The views of a scene show one set of named points, each view turned or mirrored, and shifted as a whole, with a little noise and some points left out.
In the rows, zero is written as 128.

Scene 1
View 1
J_585: [ 90 102 154 124 130 110  96 134  81 133 186  82 163 154 152 151 102  85
 168 132  95 147 175 137 120 133 154 124 171 134]
J_419: [122 105 130 123  61 111 119 121  49  86 135 133 157  57 130 177  46  93
 123 124  85 139 149 226 131  99 100  83 173 126]
J_204: [113  96 180 132  61 106 117 147  56  95 159  94 165 110 133 150  77  86
 134 120  88 125 139 163 123 142  63  74 201 138]
J_857: [ 95 113 137 111 121  91 100 143  67 116 174 115 158 138 130 134  70  74
 159 123  90 139 153 138 129 150 114 115 182 130]
J_949: [ 67  96 149  98 147  97  91 134  89 140 183 108 137 161 123 117 126  92
 196 137 108 124 151  78 117 189 128 135 185 149]
J_691: [ 95 109 108  91 105  95 100 124  70 106 129 166 143 100 105 143  64  92
 171 121 106 111 128 149 128 178 106 113 185 143]
J_43: [ 80  75 131 108  84 108 106 112  69 110 138 109 138  79 126 171 107 115
 169 140 102 118 149 181 120 130 127 108 169 147]
J_976: [108 143 143  97 169 114 108 121  83 128 206 173 127 122 117  83  85  81
 131 141  89 159 162  92 118 173  98 134 168 119]
J_615: [ 98 107 168 112 131 122  99 125  87 131 182 118 147 137 135 132 117  99
 161 139 102 135 166 110 110 167 120 120 179 139]
J_597: [130 133 147 122 109 117 111 130  62 104 175 137 162 102 137 142  49  76
 115 123  80 161 167 176 128 121 105 101 170 113]
J_797: [ 93  74 208 123  94 160 102 100 100 134 172  94 135 100 144 157 174 138
 160 162 115 122 174 124  90 157 117 101 171 159]
J_661: [111  95 167 121 100 142  94 111  95 128 147 114 162 120 144 175 113 112
 169 136 113 127 174 156 105 149 153 109 173 149]
J_887: [103 105 149 111 105 115 102 128  79 115 155 130 151 116 125 145  88  95
 157 127  99 127 149 144 118 159 110 107 181 142]
J_947: [ 87  94 163 104 143 153 106  83 102 138 190 133 107  81 132 128 164 137
 149 173 107 144 185 117  98 145 137 134 143 138]
J_850: [103  87 199 142  69 110 112 151  60 109 180  52 173 138 151 158  95  85
 143 126  87 136 156 156 119 129  91  80 200 139]
J_772: [123 153  88 102 152 109 105 115  67 113 171 185 148  93 124 134  31  71
 126 123  83 171 173 177 134 122 145 136 147 106]
View 2
J_772: [133  90 126 152 113  77 158 134 126 197 159 163 156 181 163 175 128 110
 183 107 109  83 114  75  84  84  96  99 100 151]
J_419: [156  87 160 139  84  76 135  98 156 163 119 110 186 158 167 186  98 124
 170 162  78  87 159 113  54  97 180 149 102 114]
J_857: [ 97 103  94 182 122 106 114 129 125 170 140 154 154 169 124 134 136 122
 141 147 146 106 150 129  93 109 141 116 126 146]
J_43: [136 119 132 156 108  77 145 103 146 164 129 111 175 163 116 179  88 139
 106 163 100 108 179 134 117 126 156 146 119 126]
J_615: [101 117  79 175 151  95 123 144 123 178 121 145 164 149 116 138 125 142
 115 150 140 133 164 118 131 135 133  93 151 117]
J_887: [126 107  96 156 132  96 127 123 131 168 119 140 174 149 130 155 115 146
 126 158 125 121 153 128  99 120 147 119 121 124]
J_204: [122  83 114 169 117 103  96 107 142 158  95 126 182 133 144 143 122 144
 155 187 118 119 174 137  67 124 204 135 126 104]
J_947: [119 120 106 181 159  49 159 140 128 202 124 123 175 144 115 175 100 143
 107 132 106 136 184  77 190 156 111  80 175 106]
J_949: [ 89 117  55 189 155 104 127 133 108 176 132 160 154 160  82 129 133 150
  89 152 163 135 159 143 150 146 116 105 140 144]
J_597: [123  97 129 159 112  89 122 135 142 177 131 138 170 161 163 156 123 116
 171 139 108  98 147  98  72  96 152 109 125 121]
J_661: [120 149 119 144 136  92 134 154 152 161 125 119 172 155 129 154  95 140
  94 148 112 127 173 128 111 119 143 109 150  97]
View 3
J_947: [170 118 149 172 157 142  56 151 171 132 223 131 143  82 127 176 128 176
 168  78  64 191  91 121 197 121  68 186  92 109]
J_797: [169 107 156 153 160 121  49 150 184 112 208 126 175 125 130 152 115 136
 183 102 101 178  80 107 210 167  71 167  77  94]
J_976: [153 115 129 183 143 171  79 160 133 128 144 151  67  55 115 180 141 193
  98 102 103 166 142 100 181 105  91 161  75 127]
J_887: [136 108 120 163 144 131  98 163 135 108 144 122 125 133 129 142 149 152
 139  96 128 148 106 109 169 133  84 163  85 123]
J_204: [134 112 135 151 140 123  93 160 138  76 118 133 121 186 106 135 154 141
 126 106 164 141  93  73 180 184  67 182  87 121]
J_615: [167 105 128 171 160 144  71 159 141 118 158 139 133  99 131 150 129 142
 140  99 107 155 122 101 184 131  82 150  73 105]
J_661: [143 102 133 155 152 118  88 155 145 128 186 115 166 136 149 139 152 137
 166  84 126 144  87 113 187 134  70 143  97 100]
J_585: [183 107 120 171 172 143  80 155 105 126 159 137 151 128 138 145 151 122
 135  67 111 135 126  91 176 123  53 141  96  96]
J_857: [162 110 109 174 159 148  98 164 100 112 126 135 119 129 126 142 154 137
 114  81 122 133 134  90 160 122  67 156  90 118]
J_772: [117 121 122 180 130 152 133 152  97 144 158 123  72 108 137 170 209 211
  99  49 125 138 116 115 159  75  58 170 128 129]
J_850: [169 109 141 152 163 129  76 152 127  87 132 142 146 189 109 136 150 117
 131  94 156 137 105  59 192 185  45 165  92  98]
J_691: [104 113  98 167 129 130 122 178 130 103 128 110 112 127 132 131 151 167
 140 103 125 143 104 134 139 119 106 179  83 151]
J_949: [184 106  99 182 172 150  69 175 128 115 138 139 146  79 131 141 101 120
 143 103  80 153 143 114 159 117  99 150  52 117]
J_43: [134 120 117 162 148 116 105 167 137  99 173 106 157 167 130 134 158 147
 170  73 106 153  75 123 150 136  65 199 105 130]
View 4
J_850: [169 176 106 101 105 125 186  99 208 169 106 118 127 127 138 137 139 102
 173  41  80 107 121  58 119 123 111 145 177 141]
J_947: [156 170 111 126  96 180 180 120 136 156 149 146 170 136 136 121 148 130
 181  48  71 173 182  86  87 176 216  73  83 187]
J_419: [150 182 125 113 138 143 166 150 142 165 116  94  56 128 129 185 141 137
 105  55  99 139 144 120 155 137  97 104 167 135]
J_691: [128 129  89 134 110 144 163 166 175 152 114 117 160 135 116 181 108 166
 129  70 117 132 139 138 124 137 147  78 138 109]
J_857: [128 151  87  91 120 168 187 115 194 163 121 142 148 144 133 138 119 142
 170  76  99 108 136 114 100 112 156 118 148 105]
J_585: [156 153 101 100 111 170 182  87 181 168 121 150 137 148 142 112 118 119
 203  76  89 116 142  97  93 124 170 110 148 117]
J_615: [148 144  89 116 102 159 184 108 188 156 128 156 181 145 126 138 129 128
 181  56  91 125 145  91  91 137 172 102 116 139]
J_43: [163 156 122 139  94 131 158 150 158 168 106  89 128 113 145 136 116 133
 154  61  89 154 150 105 129 164 159  82 165 137]
J_597: [130 180  99  88 146 173 189 119 162 160 134 138  95 149 120 177 148 139
 131  57  98 119 144 111 123 114 116 123 133 134]
J_887: [149 144  96 121 107 146 174 128 180 156 118 134 150 140 124 162 123 138
 156  57 103 126 140 108 117 136 146  98 136 130]
J_661: [185 139 115 136  99 147 165  95 152 155 107 140 125 148 134 143 123 111
 189  55 102 133 152  98 110 152 154  82 133 142]
J_949: [132 123  76 118  87 159 181 120 208 159 124 152 222 139 131 115 108 143
 201  73  93 122 140  99  75 134 204  95 126 113]
J_204: [155 170 101 109 109 117 180 130 203 159 109 110 133 122 123 174 142 122
 138  36  91 112 120  74 133 125  99 135 166 139]
J_797: [197 157 119 145  73 133 171 100 163 153 119 135 170 130 136 127 146  99
 195  27  74 152 158  57 101 178 177  85 116 190]
J_976: [ 95 157  66  89 126 194 200 132 183 148 159 177 197 155 110 166 146 166
 148  58  94 127 154 114  81 123 183 111  76 141]

In a view up to two points have been moved. Name them for each view, in the order of its rows, or write -.
view 1 -> J_857
view 2 -> J_597
view 3 -> -
view 4 -> J_43
